The views of a scene show one set of named points, each view turned or mirrored, shifted and resized as a whole, with a little noise and some points left out.
In the rows, zero is written as 128.

Scene 1
View 1
(336): [139 108 136 158 141  96 148  84 124  91 111 116 108 116 198 118 174 128
  66  88 104 111 171  95 112  82 117 123 112 132 156 133 125 131 110 130
 144 117 132 126 154 107 145 145 133  73 172 119 109 139 145]
(294): [167 102 126 130 130 120 138  92 120  77 123 107  84 137 172 125 169 128
  66 100  98  97 186  94  96  83 118 137 131 134 160 134 132 125 106 110
 117 111 118 134 149  97 130 140 139  73 177 124 131 138 169]
(292): [ 97 118 126 178 113  78 207  79  95 159 144 147 119 132 173 101 149 108
  63  52 113  69 190 102 142  46 109 109 152 120 161  88  66 135 122 134
 125 117  81 128 133  58  89 161  86 120 195 121 124 139 135]
(200): [120 110  99 112 130 141 177  80  90 128 117 111 110 135 181 103 132  77
  68  92  88  72 205  93  96  86  95 125 184 137 142 120 114 153  97 114
 117 107 135 109 171  94 142 105 125  82 177  85 139 121 161]
(6): [172 127 120 111 131 143 106  78 111  48  76  87  92 146 176 109 202 117
  70 118  68 137 173 102  89 118 128 138 151 140 172 188 154 159  97  98
 128 106 145 112 157 117 180 118 138  75 172  81 131 107 160]
(264): [133 100 174 142 182 118 163  94 168  70  79 108 110 124 181 126 203 102
  68  77 119 142 159 117  96  91 135 103 129 130 175 178 127 110 118 139
  86  95 107  81 152 103 153 140 127  90 130 118 134 120 138]
(113): [175 111 126 102 128 141 137  93 123  62 107  94  85 140 170 112 190 116
  65 109  78 111 177  92  82 107 127 135 147 131 174 168 136 141 108 109
 110  94 128 123 151 112 150 125 142  64 175 109 141 119 175]
(160): [ 95 100 168 174 191  97 177  83 152 105  75 126 124 126 189 128 176  95
  72  61 139 134 166 129 119  64 125  94 131 138 160 152 113 108 111 141
  98 115  99  72 154  84 147 146 107 115 128 110 125 129 114]
(44): [168  89 142 145 149 114 131  93 135  70 116 110  71 150 159 147 169 136
  71  94 118 106 190 108  97  66 126 136 119 142 166 134 131 105 108 108
 100 117  89 128 141  81 117 154 137  91 164 137 137 148 166]
(207): [146  98 129 181 177  78 104  85 134  80  95 106 115  85 239 137 148 143
  69 109 120 136 159  86 107  84 100 132  57 150 125 124 169 119  96 132
 190 142 185 130 177 143 178 138 169  37 153 117  75 162 135]
(290): [190  96 119 120 118 118 138 105 123  75 148 104  82 111 190 121 159 140
  56 110  86  82 184  66  80  94 113 144 105 130 155 119 136 126 111 120
 141 101 144 160 158 125 127 136 164  32 191 144 119 150 189]
(337): [141 113 130 158 107  80 190  95 117 124 159 132 112  99 193  97 167 129
  51  71  97  74 171  74 116  77 114 121 113 112 164 103  89 135 127 146
 146  98 124 151 142 104 104 158 122  58 200 144 109 142 157]
(122): [178  90 120 133 176 129  72  84 126  44  76  83  76 137 194 154 151 134
  77 130 108 136 185 104  84  92 112 147 104 165 136 152 189 120  81  91
 141 137 155 120 173 122 179 123 174  61 148 100 115 147 159]
(262): [192 101 133 127 134 119 110  97 130  49 114  98  74 132 177 132 183 144
  63 112  91 117 175  90  86  96 127 141 107 138 166 150 151 125 107 108
 129 112 129 142 148 114 144 142 158  55 175 128 125 141 175]
(8): [158 145  99 106  53 125 185  82  75 113 150 119 104 137 165  66 193 113
  52  90  42  68 183  75 105 111 121 136 182 106 187 134  83 185 124 117
 131  82 123 152 136  99 117 133 105  72 228 103 134 101 177]
(132): [148 108 133 122 121 124 180  93 121  98 131 117  96 140 161 108 177 107
  64  79  93  87 188  95  98  83 122 123 160 120 175 136  99 132 118 122
  95  93  96 122 144  85 112 138 120  87 180 124 145 124 168]
(267): [142 134 105 143 126 112 118  67  89  89  85 104 112 129 200 102 174 117
  70 108  74 124 174  95 113 103 110 136 140 143 152 151 144 168  96 108
 165 125 162 121 161 114 177 123 131  77 182  75 107 118 142]
(70): [135 110 124  55 165 191 170  91 131  73  67  79 115 137 180  97 174  47
  68 109  72 114 184 100  52 131 113 114 208 135 159 201 143 154  97 117
  72  73 155  63 186 128 193  70 141  63 133  66 161  86 167]
(101): [194  87 129 109 134 135 129 106 132  59 130  94  69 134 168 132 169 134
  66 113  93  93 191  85  73  92 119 145 124 136 162 143 142 119 108 106
 109 101 121 141 155 110 129 132 162  50 176 135 141 141 187]
(198): [103 123  92 170  94  85 191  73  65 172 154 143 119 129 186  95 122 108
  63  68  96  51 205  89 140  52  90 127 155 128 141  66  77 154 109 123
 155 127 115 146 147  67 101 145 101 102 213 107 114 145 144]
(56): [139 112 147 203 149  60 122  78 128  86 103 126 104 119 202 135 185 157
  69  85 121 136 157 108 137  65 123 125  74 138 159 128 132 119 114 129
 163 137 117 135 140  96 139 174 125  92 172 127  88 154 126]
(203): [107 112 136 163 161 102 162  77 120 112  89 119 121 125 194 115 163  99
  70  78 115 119 175 114 119  75 112 112 139 140 151 139 120 132 104 129
 125 121 124  95 158  91 152 134 115 100 156  94 118 128 128]
(250): [127 111 125 176 167  99 105  66 110  87  72 108 105 140 194 138 158 124
  80  97 117 137 179 120 123  70 112 130 118 157 142 138 152 130  91 106
 147 148 131 107 158  91 166 138 130 104 153  87 108 140 125]
(161): [174  85 129  82 174 161 132 106 152  53  94  78  93 109 201 127 156  94
  66 124  95 114 181  82  48 117 107 130 131 143 144 168 171 124  97 118
 112  93 174 105 190 149 182  92 181  23 140 110 134 129 182]
View 2
(207): [120 119 120 115 127 115  99 119  74 144 108 139 120 106 140 152 101 124
 112 124 124 109  96  93 137 129 124 167 143  98 176 131 141 121 134  92
 162  99 101 138 174 122 123 145 119 117 102 145 118 134 161]
(8): [168 102 114 149 149 115 120 103 111 137  80 139 167 144 115 127 128 161
 101 118 106 163 141  88 171 118 131 139 105 141 117 121 117 154 100 152
 163 134 120 124 135 169 117 146 167 107 114  87 177 137 137]
(198): [167  96 125 158 121  82 120 128  84 162  98 133 147 119 155 168 124 144
  94 124 113 150 131  85 196 123 126 142  82 138 115 138 116 144 112 129
 151 111 129 123 151 142 145 149 194 126 109  98 135 125 126]
(6): [145 118 127 124 170 131 117 101 128 124  89 138 157 137 117 129 118 150
 116 123 137 118 130 106 132 122 123 136 142 123 170 120 121 120 106 135
 156 140 110 137 147 147 128 141 114  97 119 132 162 146 139]
(264): [126  98 121 135 128 103 108 110 121 147  85 123 138 107 126 136 138 118
 115 114 146 112 127 112 115 152 113 160 128 133 144 126 114 106  98 161
 132 137 106 149 150 146 131 141  99 122 125 140 130 156 137]
(132): [148  97 121 136 133 103 111 121 113 145  89 136 158 117 137 130 140 135
 103 115 121 138 134 101 151 134 119 154 106 145 128 127 106 130  96 159
 148 140 114 137 133 157 133 147 140 122 114 110 152 145 120]
(200): [157 118 131 140 146  95 105 125  99 134  92 135 141 128 134 141 141 147
  96 138 129 133 141  96 176 125 128 126 115 155 132 131 118 112 108 141
 155 133 122 130 153 138 138 153 149 112 117 115 150 135 112]
(337): [143  93 109 140 111  99 107 120  83 157  92 135 144 112 137 142 126 131
  99 111 104 151 115  88 159 133 124 171 100 128 118 129 123 149 111 138
 155 113 111 135 148 155 120 145 159 129 106 101 141 135 145]
(44): [137 101 128 116 137 115 112 131 116 146 102 146 164 101 154 131 126 125
 106 106 122 118 118 110 130 133 112 170 110 125 158 128 105 128 102 142
 150 138 106 146 127 149 141 141 127 125 105 129 144 148 119]
(56): [133  93 119 137 121 109 125 111 102 165 103 133 145 104 149 165 101 122
 117 101 129 119 104  99 130 137 112 177 112  97 160 130 122 140 115 120
 141 109 109 141 153 139 138 134 139 125 110 135 118 139 158]
(267): [150 117 124 137 157 118 120 100 107 136  94 134 143 137 124 149 108 151
 114 128 135 124 126  96 153 120 127 133 133 118 162 125 130 125 117 118
 157 121 117 129 161 135 131 143 137 100 118 127 145 134 148]
(262): [133 110 123 109 147 130 108 120 109 134 100 150 160 113 139 122 116 133
 109 111 116 122 113 104 128 122 119 167 128 116 168 124 116 135 110 127
 165 132 103 142 135 149 125 142 121 114 103 127 155 145 135]
(122): [130 129 138 100 162 131 104 128 108 125 109 151 147 113 147 131 112 134
 110 126 132  97 113 107 130 118 120 149 145 115 196 127 120 112 119 109
 166 132 104 141 147 128 139 145 106 108 105 150 145 141 124]
(113): [142 114 123 122 154 123 107 113 119 127  89 143 158 126 125 119 129 143
 109 120 124 126 129 103 136 125 121 147 130 133 155 123 115 125 102 145
 159 142 108 139 139 152 124 144 119 109 114 122 164 147 130]
(292): [159  83 120 163 110  78 125 123  99 173  92 126 149 110 153 168 131 132
 101 112 123 147 132  94 175 139 117 156  78 138 106 137 110 141 101 152
 135 119 125 131 144 149 147 145 180 132 116 103 126 135 128]
(290): [134 113 116 108 136 124  95 130  86 133 101 153 153 110 138 115 123 135
  99 118  97 136 110  93 146 118 127 168 122 125 152 125 121 142 115 124
 175 124 103 139 138 151 116 148 135 121  95 114 160 137 133]
(294): [142 107 125 122 141 115 110 125 108 140  99 144 157 113 144 131 125 134
 103 115 119 127 121 101 145 126 119 159 115 129 153 127 112 131 108 136
 158 133 109 139 135 149 133 144 135 118 106 120 152 142 125]
(161): [124 134 124 100 153 123  79 126  94 111  93 145 131 118 118 106 138 134
 102 138 126 112 120 102 133 126 130 145 156 141 167 123 126  99 115 130
 169 136  99 143 156 137 116 153  91 107 108 137 157 146 124]
(203): [142 103 125 146 130  93 115 113 108 153  92 124 134 115 137 160 127 131
 109 122 144 119 129 103 148 140 118 146 116 132 141 132 119 112 109 140
 136 122 117 137 161 134 142 144 133 119 123 132 123 142 137]
(250): [143 108 134 133 145 107 123 115 111 150 103 132 142 114 150 165 108 131
 116 120 147 105 120 106 141 132 116 147 124 112 171 132 120 115 117 118
 143 120 115 136 158 125 150 141 131 112 116 146 122 138 137]
(70): [143 132 128 127 169 111  91 108 123 107  75 129 133 140  98 111 158 148
 105 149 151 115 152 107 142 133 129 110 155 169 144 121 120  80  98 161
 151 154 111 138 160 142 123 153  92  96 131 132 166 151 115]
(160): [133  92 124 150 118  86 115 114 116 163  90 117 130 102 139 163 136 114
 114 116 156 110 130 111 131 157 110 157 113 134 135 132 114 101 101 156
 120 127 112 145 159 135 146 141 118 127 127 140 112 149 135]
(101): [134 114 126 107 146 126  99 132 106 129  99 152 161 111 142 112 128 131
 101 117 110 124 118 103 134 122 121 163 123 132 159 125 110 131 106 136
 167 139 104 142 128 152 126 148 122 117 100 123 162 145 119]
View 3
(264): [112 120  68 135 171 135 125 129 134 133 151 106  76 147  95 107 117 135
 165 103 112 107  88 156 150  92  94 107 153 131 182 145 124 162 108 157
 113 122 138 127 171 138 120 112 160 129 122 139 116 131 122]
(160): [126 123  75 148 167 138 133 115 131 119 144 134  82 139  93 129 119 129
 160 100  88  98  94 161 167  97  98 114 149 142 172 146 127 141 113 150
 107 128 139 138 163 128 124 104 176 135 125 142 119 132 109]
(6): [ 86 118  67 116 157 127 127 147 151 149 139 102 113 146 105  90 131 159
 176 108 132 124 125 132 129  91 102 119 122 133 169 131 101 177 101 164
 105 126 130 120 172 153 112 140 111 142 115 167 113 138 121]
(294): [106 108  88 140 148 129 125 157 124 131 143 102 104 142 109 111 119 146
 157 109 117 118 121 141 141  89 115 117 119 129 158 128 129 157 100 175
  84 121 124 105 135 146 117 136 142 129 128 157 122 126 136]
(290): [103  98  99 137 151 136 123 172 115 147 153  89 112 134 108 106 121 146
 148 110 128 129 131 135 133  76 132 119 119 121 151 137 135 173  97 177
  76 116 135  97 117 155 117 127 124 115 134 153 131 119 157]
(70): [ 36 130  74 109 164 141 127 131 184 174 121 102 100 157 114  68 122 133
 164  97 111 118  95 153 121  88 104 128 142 141 183 106 124 198 105 159
 101 131 141 154 184 136 128 126 136 120 125 164 111 161 118]
(161): [ 68 105  84 122 152 150 132 155 144 175 156  96 104 155 105  75 122 139
 157 106 124 119 116 144 127  63 115 117 154 119 164 129 143 195 101 178
  98 139 146 136 164 154 117 117 109 113 131 158 114 134 152]
(122): [105  98  74 136 138 142 140 154 127 149 167 118 117 161 104  96 132 157
 169 113 122 109 139 133 139  66 103 112 146 111 149 140 134 160 100 186
 104 156 129 128 171 162 103 129  97 135 122 169 104 124 143]
(101): [ 96 100  90 137 146 129 124 170 125 143 149  85 101 151 111  98 117 149
 157 108 127 121 116 140 129  81 116 112 126 119 160 124 139 167  98 186
  85 122 123 100 136 152 114 141 133 121 129 158 118 125 151]
(113): [ 87 113  79 125 157 126 122 155 141 144 138  92 103 145 108  94 122 148
 165 107 129 125 114 139 128  90 110 119 121 130 167 126 118 175 100 169
  93 118 126 110 150 149 118 139 132 129 123 158 120 135 131]
(200): [ 75 122  99 137 148 138 130 138 154 145 113 123 120 135 121 111 124 131
 148 100  91 119 126 146 139  95 127 138 112 146 156 112 129 160 106 161
  71 127 135 135 132 133 129 128 152 127 133 167 126 146 119]
(337): [122 112 105 145 164 137 119 152 112 126 137 106 107 111 101 135 120 132
 143 106 110 126 125 142 153  96 138 127 106 144 152 148 122 156 103 151
  70  97 142  97  97 138 127 111 160 118 135 140 148 120 137]
(262): [111 102  81 133 150 129 125 164 119 138 157  93 103 146 104 102 124 154
 163 111 133 122 124 135 134  82 108 111 127 118 159 138 126 166  98 178
  94 123 127 100 146 158 110 136 122 130 123 157 117 120 144]
(292): [128 123 104 158 160 126 122 132 121 102 115 131 107 113 109 154 118 128
 143 102  81 114 120 150 163 116 130 134  96 158 153 132 123 126 110 148
  64 103 127 110 100 123 131 121 194 134 133 147 142 132 111]
(44): [120 102  83 148 148 124 125 156 115 122 152  99  91 153 106 114 115 148
 161 108 115 112 111 145 142  91 104 109 129 121 163 129 138 147 102 183
  91 123 116 101 142 147 113 140 153 132 126 154 114 123 137]
(56): [157 106  79 149 158 136 132 139 102 113 164 128 104 126  88 139 128 150
 163 113 114 110 134 138 166  88 111 110 129 131 151 170 112 137 105 158
 100 124 137 108 140 150 111 111 135 142 123 146 128 110 128]
(8): [ 82 127  97 122 164 119 111 157 146 135 104  92 122 114 120 114 124 145
 155 105 126 142 129 133 129 114 133 139  74 157 163 120  95 174  99 148
  66  86 127  92 106 139 129 144 151 130 126 159 145 143 118]
(250): [125 113  74 146 147 138 139 131 127 126 150 142 116 143  99 125 132 151
 166 112 102 105 136 139 158  86 104 117 135 131 149 148 118 140 109 164
 101 147 131 134 164 148 111 121 127 147 120 164 114 126 118]
(132): [ 98 118  92 140 159 124 119 150 134 126 125  97  95 135 112 114 114 136
 155 103 109 120 104 149 140 104 116 123 112 141 168 121 126 156 103 165
  79 106 123 104 128 135 125 136 169 126 127 151 127 134 124]
(203): [114 121  83 143 159 140 133 124 134 128 137 135 105 132  99 125 125 136
 157 103  95 108 119 150 159  94 110 124 131 143 159 142 120 147 110 151
  95 129 139 135 151 134 123 112 154 136 126 152 124 134 114]
(336): [121 112  85 140 160 140 129 143 121 132 148 117 107 128  98 123 125 141
 156 108 111 117 126 142 152  88 118 120 125 134 155 151 120 156 105 158
  91 122 139 116 136 146 118 114 137 129 127 149 128 123 131]
View 4
(44): [111 118 119 151 132 106 122 115 136 129 101 149 136 121 162 112 105 190
  98 145 110 137 123 142 160 125 118 136 125 138 123 162 117  81  93 148
 120 123 108 146 130 127 113 118 101 131 166 104 121 173 135]
(290): [113  97 124 156 117 117 146 130 170 123 109 156 154 136 140 109  94 183
  99 124 124 117 128 137 137 100 117 126 111 147 132 175 102  74  90 152
 130 139 109 140 125 116 145 111  94 140 147 118 116 159 148]
(203): [108 125 125 146 144 136 124 146 147 126 106 145 110 138 148 116  98 179
 119 144 127 115 128 153 167 129 163 143 111 150 116 122 116  85 136 133
 130 119 104 129 123 149 105 131 116 119 161  87 129 158 130]
(198): [112 122 145 151 123 145 142 177 174  79 108 153 117 133 115 118  92 212
  95 122 129 112 155 115 144 156 122 143 118 179 127 130 103 112 152 109
 117 167 110 133 134 157 111 118 118 117 159  83 130 143 158]
(122): [131 103 116 149 149 113 108 105 136 155 113 135 163 136 171  91  98 153
 114 137 116 123 111 163 137  92 136 151 111 122 118 169 117  92 106 160
 142  92  88 136 109 132 135 124 107 124 136 102 115 139 144]
(56): [122 130 140 132 123 123 103 138 156 135  94 143 115 142 165  94  86 173
 100 149 124 125 116 147 147 131 147 127 151 134 132 149 117  52 127 117
 127 128 100 127 122 134  95 104 123 113 137 103 122 168 146]
(294): [113 110 122 149 130 119 135 127 149 125 107 150 136 128 146 115 105 188
 103 135 115 124 127 140 150 120 124 138 113 145 126 162 112  87 103 151
 126 126 112 143 130 135 122 122 101 134 160 107 121 160 141]
(8): [103 102 129 133 125 144 181 158 176 109 115 158 115 134  99 146 127 205
 107 119 115  98 132 117 140 135 126 131  97 170 147 162 102  99 122 158
 120 145 148 148 157 161 120 137  98 149 160 130 124 151 160]
(6): [118 102 113 130 150 129 143 116 144 159 116 140 131 138 141 124 126 163
 125 135 108 107 106 152 142 106 151 146  98 133 133 168 117  90 112 178
 138  91 125 142 133 158 121 145 103 142 146 125 119 144 144]
(337): [103 115 135 148 110 135 149 162 181 102 102 160 116 141 128 120  88 199
  98 131 132 114 138 128 151 128 134 117 122 165 134 144 103  62 116 123
 121 162 116 131 135 126 118 107 106 131 156 107 125 170 146]
(250): [127 125 128 138 148 128 103 128 138 141 106 134 127 137 164  97  97 165
 113 144 117 121 119 157 148 125 151 150 126 133 118 142 118  91 137 134
 135 106  93 129 117 152 104 124 122 114 143  90 124 146 142]
(132): [ 99 117 118 150 131 125 152 139 150 115 105 157 118 124 134 134 114 203
 107 136 115 123 134 133 167 133 129 134 103 159 126 146 111  89 107 150
 119 135 125 145 140 142 114 131  98 140 178 106 126 173 133]
(207): [129 108 132 147 129 129 106 133 169 145 106 140 148 157 166  79  67 146
 113 135 141 111 114 165 134  86 160 133 127 130 122 151 110  50 123 126
 147 119  77 114 100 117 135 103 117 114 116  96 117 145 147]
(160): [ 98 139 118 149 147 128 114 139 132 130  99 147  94 135 163 120  95 181
 123 158 124 127 125 162 188 134 173 138 117 147 108 109 122  67 129 130
 126 115 103 128 121 141  90 131 116 119 175  80 132 180 112]
(161): [107  88 101 166 147 120 143 111 148 152 118 149 160 140 149 113 100 156
 130 127 127 111 119 168 154  71 152 145  76 137 112 157 107  81  88 178
 145  99  98 136 111 119 159 135  89 143 155 106 118 148 126]
(292): [102 136 139 148 122 138 137 172 162  85  99 157  97 127 126 126  96 217
  97 138 124 123 149 121 166 165 131 134 126 174 125 121 110  92 142 107
 112 163 118 135 139 151  90 117 118 119 176  85 133 170 142]
(113): [108 104 112 144 139 122 149 121 148 142 111 149 135 131 140 127 119 179
 115 134 111 116 118 145 151 108 138 138  97 142 128 164 113  86  98 171
 130 109 123 146 136 142 126 137  95 145 159 120 119 158 140]
(336): [113 118 129 143 130 130 128 140 158 130 105 149 121 140 147 109  92 178
 110 137 126 115 124 148 151 119 148 131 120 146 126 146 112  69 121 135
 131 129 106 130 124 136 115 118 111 125 148 103 123 161 141]
(70): [ 93  96  89 161 170 140 164 121 134 151 123 149 130 136 128 146 129 166
 150 129 119 100 122 168 174  88 174 158  49 152 107 131 113 108 107 197
 143  83 121 142 126 156 143 168  88 151 179 100 125 143 114]
(264): [ 96 127 108 147 144 121 127 124 133 147 101 149 104 133 163 125 105 175
 125 155 120 127 114 166 184 116 169 132 107 139 114 129 122  57 104 154
 130 105 112 135 125 133 103 133 103 133 173 100 126 184 109]
(267): [122 106 127 134 142 141 137 139 161 140 115 141 127 144 135 115 107 166
 120 129 121 101 120 148 135 113 153 144 106 144 131 154 110  90 133 152
 137 111 114 132 129 158 120 132 113 129 135 112 121 136 153]
(200): [106 108 118 160 146 141 150 150 154 109 117 149 131 133 121 127 107 192
 119 122 124 109 142 139 155 124 140 153  82 166 115 133 105 120 131 149
 129 128 110 138 128 155 130 139 103 132 169  86 128 139 139]
View 5
(70): [158 106 120 232 200 172 166 132 164 116 176 181 124 114 132  36 113 176
 119 135  36  19 107  59 134 119 164 110  75  79 197 155 183 139  56  74
 209  88  57 157  95 129 122  99 190 117 144 151 139 144  61]
(262): [161  79 137 183 116 146 169  97 138 144 122 214 167 158 122  80 100 190
  99 137  85 109 159 151  95 121 160 167 135  95 128 118 163 185 141  98
 158 124  62 163 117 125  97 129 134 101 122  93 124 125  87]
(198): [137  50 140 120 121 153 139 162 116 111 182 187 145 137  55  46  78 126
 117 158 141 206 108  96  59  84 124 140 143  98 151   9 136 199 100  28
 139  96 137 110 113 210  96 131 190  72 142 106 120 134 166]
(8): [165  47 146 207 175 161 142 122  98  86 165 170 165 101  98  56 121 169
 107 167 102 152 133  95  48  93 106 152 117  62 130  76 172 150  95  37
 116  78  69 133  82 231  99 103 171  95 114  81 128 140 140]
(267): [136  84 106 185 116 132 161 125 162 156 159 180 150 132  94  92  95 149
 118 144  58 105 141 109  73  98 153 167  90  95 164 118 142 162 120  51
 161  84 100 143 145 178 114 138 145 102 155  94 114 120 100]
(200): [150  78 135 162 158 162 146 146 129 111 185 188 130 136  94  45  90 149
 125 146  87 126 109  76  91 107 144 127 113  89 177  70 156 167  71  58
 184  97 105 139 107 163 105 122 193  93 145 124 132 137 119]
(264): [128  95 115 196 123 161 194 136 208 147 119 206 161 125 100  28 116 166
  66 135 110  55 109 118 157 105 177 109 130 118 162 112 165 223 140  63
 156 120  61 121  84 128 112  98 160  86 117 162 112 134  73]
(101): [173  75 154 179 134 160 161  96 120 124 132 218 157 161 127  64  96 195
 104 135  92 115 150 138 100 131 159 151 142  88 132 106 175 181 119 109
 167 129  60 167  99 114  93 123 151 100 116 100 135 132  92]
(292): [125  53 142 132 112 164 158 162 140 109 157 194 155 126  53  26  99 130
  82 163 157 185  95 102  99  82 131 121 150 113 147   7 140 222 121  28
 126 109 115  97  86 209  93 111 184  62 122 130 108 138 152]
(122): [147 101 120 160  94 137 170  95 158 174 134 218 145 178 121 100  80 173
 121 125  47  87 157 136 109 129 186 170 108 113 163 132 143 177 132 115
 204 127  85 176 156  95 101 154 130 108 154 102 123 115  63]
(44): [149  77 148 153 105 167 172 102 137 131 114 225 161 158 108  58 104 174
  82 144 102 123 134 137 126 124 160 148 143 116 138  78 156 205 141 105
 162 142  62 149 100 131  86 114 143  85 111 119 119 126  86]
(337): [152  56 135 172 127 140 157 151 144 127 152 195 170 136  82  41  79 167
  97 140 160 164 135 143  66  89 139 138 173  83 118  65 167 216 131  34
 117  99 100 118  97 167 106 125 171  82 122 100 123 141 153]
(207): [136  95  94 164  78 101 173 140 200 203 150 203 159 176  96  93  47 164
 121 102 107 108 162 170  74 102 189 165 150 105 146 131 141 214 153  61
 172 104 123 149 174  90 126 177 139 102 167  93 116 119 105]
(160): [107  93 108 160  96 159 191 159 214 154 131 202 148 129  74  26 107 136
  68 142 119  85  93 106 161  96 177 108 129 135 175  78 143 235 140  48
 162 119  92 103 100 145 112 109 169  75 132 170 100 133  88]
(6): [148  89 116 210 133 151 171 101 153 142 138 189 153 126 118  90 118 172
 105 148  35  72 143 107 100 114 155 165  79  91 161 140 156 152 119  82
 166  96  55 159 122 164 108 116 138 110 135 100 120 123  69]
(132): [151  67 147 179 145 171 161 126 129 104 142 201 159 127  99  36 114 171
  89 153 114 127 116 105 110 109 140 127 135  96 144  69 166 191 110  68
 145 117  67 132  76 170  93 100 173  85 111 123 125 139 111]
(336): [138  78 117 172 108 138 169 135 169 154 142 201 160 142  90  63  88 159
  97 133 112 121 137 131  93  99 160 144 139 105 145  94 152 207 139  53
 149 106  94 133 122 146 109 132 154  89 137 111 115 127 111]
(113): [160  81 135 203 145 160 165 106 137 124 137 200 156 132 120  66 113 184
 101 146  72  89 141 115 103 118 153 149 114  86 148 121 170 168 116  87
 160 109  53 156  97 149 103 111 151 103 123 107 127 131  85]

Which points are out of place in each view (at most two, in the order of its rows)? Write - if all are in place.
view 1 -> (44)
view 2 -> (122)
view 3 -> -
view 4 -> (267)
view 5 -> (264)
